Points on a hilly landscape, in no order, each with its height.
A ball rolls from a point to the lowest of its 4 nearest points, and stops where none of them is lower. Distance is the straight distance between rows; heights are no part of it.
k678: [110 158 125 111 158 177 114 135 116 110 177 143  94  82 133 152 140  87
 101  59]  height 414
k256: [143 122 125 144 107  91 126 131 135 131 109 148 151 136 113 139 113 148
 144 159]  height 394
k119: [116 156 122 122 149 169 129 126 124 128 154 133 100 110 130 136 140 109
 105  92]  height 457
k381: [117  82 130 122  86  93 137 107 128 147  88  96 160 198 156 108 107 137
 160 164]  height 530
k355: [144  90 123 130 109  74 129 122 135 147  78 120 165 186 134 128 103 150
 161 179]  height 353
k610: [ 94 151 122 107 144 153 140 133 107 124 161  97 111 134 131 107 144 116
 120  99]  height 256
k21: [102 164 121 105 156 170 130 131 116 121 171 124  99 115 137 130 139 103
 110  85]  height 195
k848: [102 160 141  97 177 173  94 147 115  92 194 163  83  59 119 146 167  61
  80  32]  height 680
k500: [ 95  86 126 113  89 112 139 112 122 130 112  78 152 176 154  99 116 137
 157 154]  height 544
k955: [100 103 122 124  89 116 139 116 123 125 122  93 144 152 147 110 124 141
 149 146]  height 446
k127: [144 162 128 140 139 139 129 132 142 128 133 153 105 114 110 142 136 129
 112 115]  height 535
k263: [ 90 108 146  81  94 118 155 114 102 131 155  57 140 176 142  69 155 135
 131 101]  height 481
k940: [ 87  93 122 107  89 116 142 120 117 125 126  72 154 169 150  97 119 140
 156 141]  height 462
k398: [ 98 152 150  85 134 158 153 115  92 136 182  83 108 140 159  95 165  95
 107  65]  height 358
k525: [216 112 148 182 138  98  97 158 171 138  45 206 154  94 101 169  69 169
 144 213]  height 721
k505: [121 166 128 116 151 175 114 129 124 119 165 145  97  91 131 151 138  98
 106  77]  height 419
k810: [108  98 127 121  82 109 140 113 123 136 109  87 152 174 155 104 114 140
 153 156]  height 543
k896: [157 101 110 161 132 102 119 137 148 133  80 156 158 135 124 147  89 151
 151 204]  height 351
k895: [189 119 132 180 129 121  98 141 174 128  78 183 139  84 107 160  92 159
 134 191]  height 612
k85: [131  53 123 122  99  63 145 105 124 161  54  95 169 216 140 102 111 164
 165 179]  height 356
k152: [ 75 124 128  57 129 172 172  97  81 132 202  35 110 150 172  65 173  77
 112  62]  height 704
k138: [107 150 118 126 132 152 133 129 122 127 142 110 106 132 123 120 148 123
 113 114]  height 474
k169: [ 95 149 135  89 143 143 145 133  96 138 164  90 123 142 138  99 156 117
 117  88]  height 239
k768: [102 120 126 134 102 129 132 121 119 121 124 104 130 145 133 110 129 140
 133 134]  height 333
k796: [166 111 116 175 124 105 113 135 150 137  77 160 160 119 122 153  87 153
 151 204]  height 407
k650: [140 132 130 153 113 106 122 136 136 120 113 143 142 127 111 133 122 152
 135 151]  height 300
k585: [ 94 132 116 120 117 141 143 127 115 125 143  95 126 138 129 107 143 134
 127 119]  height 335
k402: [178 108 124 180 128 105 111 135 161 140  61 175 160 116 120 157  83 156
 147 211]  height 532
k746: [145 107 128 133 109  78 126 120 135 135  93 124 165 167 131 132 100 150
 161 178]  height 343
k647: [191 107 119 173 132 101 114 124 149 154  50 164 157 131 124 152  83 159
 148 216]  height 562
k274: [156  89 107 156 132  83 129 136 137 146  66 143 168 160 126 139  96 157
 163 211]  height 306
k122: [132 118 132 137  89 105 132 119 128 124 108 117 143 150 134 116 126 148
 139 148]  height 477
k269: [151  74 101 151 128  74 134 128 132 151  54 129 175 176 128 126  99 163
 172 206]  height 252
k409: [141 168 130 130 144 153 121 131 141 127 145 160  95 103 114 152 136 114
 107  96]  height 644
k838: [131 169 121 124 151 166 123 128 129 126 157 143  90 104 131 152 139  96
 110  86]  height 560
k830: [ 96 154 119 106 151 160 134 135 116 129 158 117 102 121 135 125 138 109
 116 100]  height 324
k935: [145  61 112 138 118  58 138 115 128 157  51 116 175 196 129 118 104 171
 166 193]  height 208
k272: [140 121 132 141 105  96 131 125 131 126 107 131 155 149 125 124 116 152
 144 161]  height 416
k697: [100 138 122 133 110 137 134 121 120 127 128 108 119 139 129 111 141 134
 123 131]  height 158
k543: [128  68 124 116  94  83 137 105 130 154  71  85 158 205 151 102 115 142
 166 171]  height 400
k699: [103 155 135 114 171 186  96 149 124  87 189 171  69  48 124 154 170  59
  77  39]  height 746
k909: [ 81 132 141  69 125 161 167  98  85 136 187  44 116 154 167  72 173  89
 114  67]  height 665
k544: [131 137 129 145 107 118 127 126 131 124 118 136 131 125 116 127 129 148
 126 141]  height 55
k849: [162 163 126 147 154 140 125 151 157 123 134 178  96  98  92 152 129 128
 120 115]  height 578
k727: [142 167 129 125 147 170 119 127 138 118 156 158  89  84 126 160 136  94
  99  71]  height 541
k676: [ 96 162 141  88 166 168 115 139 104 105 201 138  98  79 139 141 158  79
  92  40]  height 270
k247: [152 169 130 136 152 144 122 137 147 130 142 167 100 103 103 155 134 117
 113 106]  height 595
k765: [134 147 129 145 112 124 124 120 137 122 126 137 118 123 113 125 132 145
 116 131]  height 301
k731: [201 106 132 181 130 104 102 140 161 147  50 182 153 116 116 166  82 163
 150 212]  height 687
k654: [173 124 124 171 125 126 107 142 167 121  87 182 135  90 101 159  98 152
 133 189]  height 587
k160: [ 86 100 135  96  92 113 148 126 106 126 145  62 150 173 142  79 131 138
 143 123]  height 398
k658: [188 115 126 184 125 115 109 140 168 135  74 188 144  99 113 159  84 157
 141 202]  height 648
k587: [144  36 111 131 106  52 147 105 121 161  42  95 185 215 128 113 105 184
 166 190]  height 317
k372: [143  99 132 135 100  78 135 123 130 144  91 117 163 175 136 126 107 149
 165 171]  height 365
k875: [153 140 118 157 144 123 118 156 162 122 122 174 118  94  86 148 124 143
 123 148]  height 584
k71: [155 124 118 158 124 110 117 141 148 117 109 164 143 108 105 143 109 155
 138 169]  height 495
k570: [162 125 118 164 130 108 113 146 156 115 104 172 139  99  95 149 106 150
 135 173]  height 534
k10: [134 168 138 121 154 172 103 136 130 110 171 168  86  71 126 173 140  85
  95  58]  height 523
k565: [ 90 120 120 117 113 132 137 128 106 126 139  92 128 148 127  97 143 133
 127 121]  height 357
k996: [204 120 142 187 128 106 102 150 172 131  70 197 139  79 103 167  86 161
 135 195]  height 643
k687: [ 97 157 134  89 149 151 141 130 101 128 176 106 110 131 139 115 149 108
 115  79]  height 192
k512: [ 86 143 148  77 141 172 147  97  86 115 213  70 106 114 173  98 175  74
  94  39]  height 393
k64: [161 142 114 169 159 140 120 155 165 118 115 185 111  81  84 158 119 143
 122 151]  height 622
k80: [ 83 122 146  80 105 142 165 106  96 135 164  43 127 168 153  64 172 113
 120  85]  height 501
k811: [112 123 125 140  99 121 132 120 126 123 123 115 130 140 131 117 132 143
 131 140]  height 410
k179: [132 168 130 134 140 156 124 121 133 129 142 149  94 111 119 145 139 110
 109 101]  height 703
k921: [102 159 130  95 159 161 126 128 107 120 181 115 104 112 140 127 144  98
 111  66]  height 150
k326: [ 93 125 123 127 108 133 136 124 116 122 133  94 128 146 134 107 142 137
 127 128]  height 310
k420: [150 120 116 166 126 114 116 144 158 122  98 168 143 102 108 153  96 152
 138 188]  height 548
k84: [102 158 158  78 152 165 119 118 100 108 208 114 101  90 154 124 168  80
  88  32]  height 233
k286: [178 114 120 178 126 121 108 137 159 126  86 175 145  97 111 159  90 151
 138 197]  height 598
k124: [115 161 134 121 162 185 102 144 128  98 180 164  81  56 124 162 148  71
  90  44]  height 605
k194: [ 97 161 156  79 147 164 132 119  98 121 204 102 106 103 157 117 161  87
  93  43]  height 225
k954: [ 85 129 130  97 116 130 151 130  97 127 159  76 126 156 131  84 150 130
 127 101]  height 297
k785: [ 90 104 124 114  95 123 141 122 109 126 135  84 145 155 139  93 133 139
 144 130]  height 379
k809: [ 78 137 140  70 137 178 158  97  82 121 210  58 112 123 174  92 172  68
 110  43]  height 547
k815: [ 96 155 145 101 176 169 103 142 112  99 202 151  92  69 132 141 164  72
  87  35]  height 418
k251: [149 108 123 142 115  78 122 129 141 136  94 134 170 145 126 139  92 153
 162 183]  height 339
k767: [ 87 110 126  99 106 122 153 129 108 126 146  75 138 162 132  85 141 137
 135 116]  height 334
k791: [137  65 121 119 100  67 141 103 122 153  66 101 168 207 144 112 111 152
 161 181]  height 313
k649: [181  85 114 177 126  88 117 129 152 151  42 157 165 143 126 146  87 158
 153 216]  height 649
k7: [163 168 127 140 155 150 122 142 149 125 146 175  89  97  96 157 130 114
 113  95]  height 608
k403: [103 156 137  99 165 176 106 143 118 102 189 153  89  64 129 152 158  79
  89  45]  height 445
k96: [148  93 120 136 117  70 132 127 131 149  79 129 170 173 130 127  99 155
 163 189]  height 340
k943: [ 93 136 142  80 120 139 161 112  95 140 165  66 119 158 147  76 167 114
 120  79]  height 408
k646: [151 101 118 143 116  82 125 132 136 141  89 132 166 163 127 135 101 153
 165 191]  height 330
k447: [117 137 127 136 110 137 135 123 124 128 123 116 116 133 124 120 141 129
 124 128]  height 377
k691: [148 134 124 150 127 106 121 145 146 112 118 161 131 119 100 138 121 153
 131 155]  height 420
k502: [108 160 124 105 156 173 123 131 122 115 172 136 101 102 134 143 135  94
 107  76]  height 299
k38: [122 104 130 129  83 105 134 114 127 134 101  94 154 167 153 114 114 141
 150 160]  height 603
k198: [ 96 160 152  91 168 163 108 131 102 103 204 139  93  74 137 128 175  73
  79  28]  height 282
k312: [144 152 129 147 138 125 122 138 143 125 125 163 115 113  95 142 135 139
 115 123]  height 528
k671: [ 99 166 147  81 152 155 137 123  99 132 190  96 115 122 154 114 153  97
 104  59]  height 198
k111: [ 94 151 149  76 132 167 154 103  85 136 190  68 116 136 162  87 167  90
 112  66]  height 549
k416: [153 127 118 166 133 123 116 150 154 114 108 178 127  94  93 150 113 155
 129 168]  height 550
k531: [146  47 102 147 122  64 146 117 131 149  45 112 181 187 124 125  95 173
 167 203]  height 56
k323: [163 172 136 139 153 155 115 142 149 119 154 179  91  82 105 176 129 103
 104  74]  height 640
k837: [134 153 129 148 126 133 125 126 137 125 124 141 107 118 110 135 140 137
 118 123]  height 442
k8: [125 162 128 132 138 151 130 127 138 135 138 141 104 119 121 134 147 127
 115 113]  height 631
k553: [168 128 123 188 133 129 110 146 175 125  97 184 121  77  91 159 106 153
 130 176]  height 607

Where does a ball stop that starts at each point below?
k323 => k921
k940 => k921
k160 => k921
k263 => k921
k409 => k544
k247 => k544
k895 => k544
k996 => k544
k731 => k531
k381 => k531
k658 => k531
k647 => k531
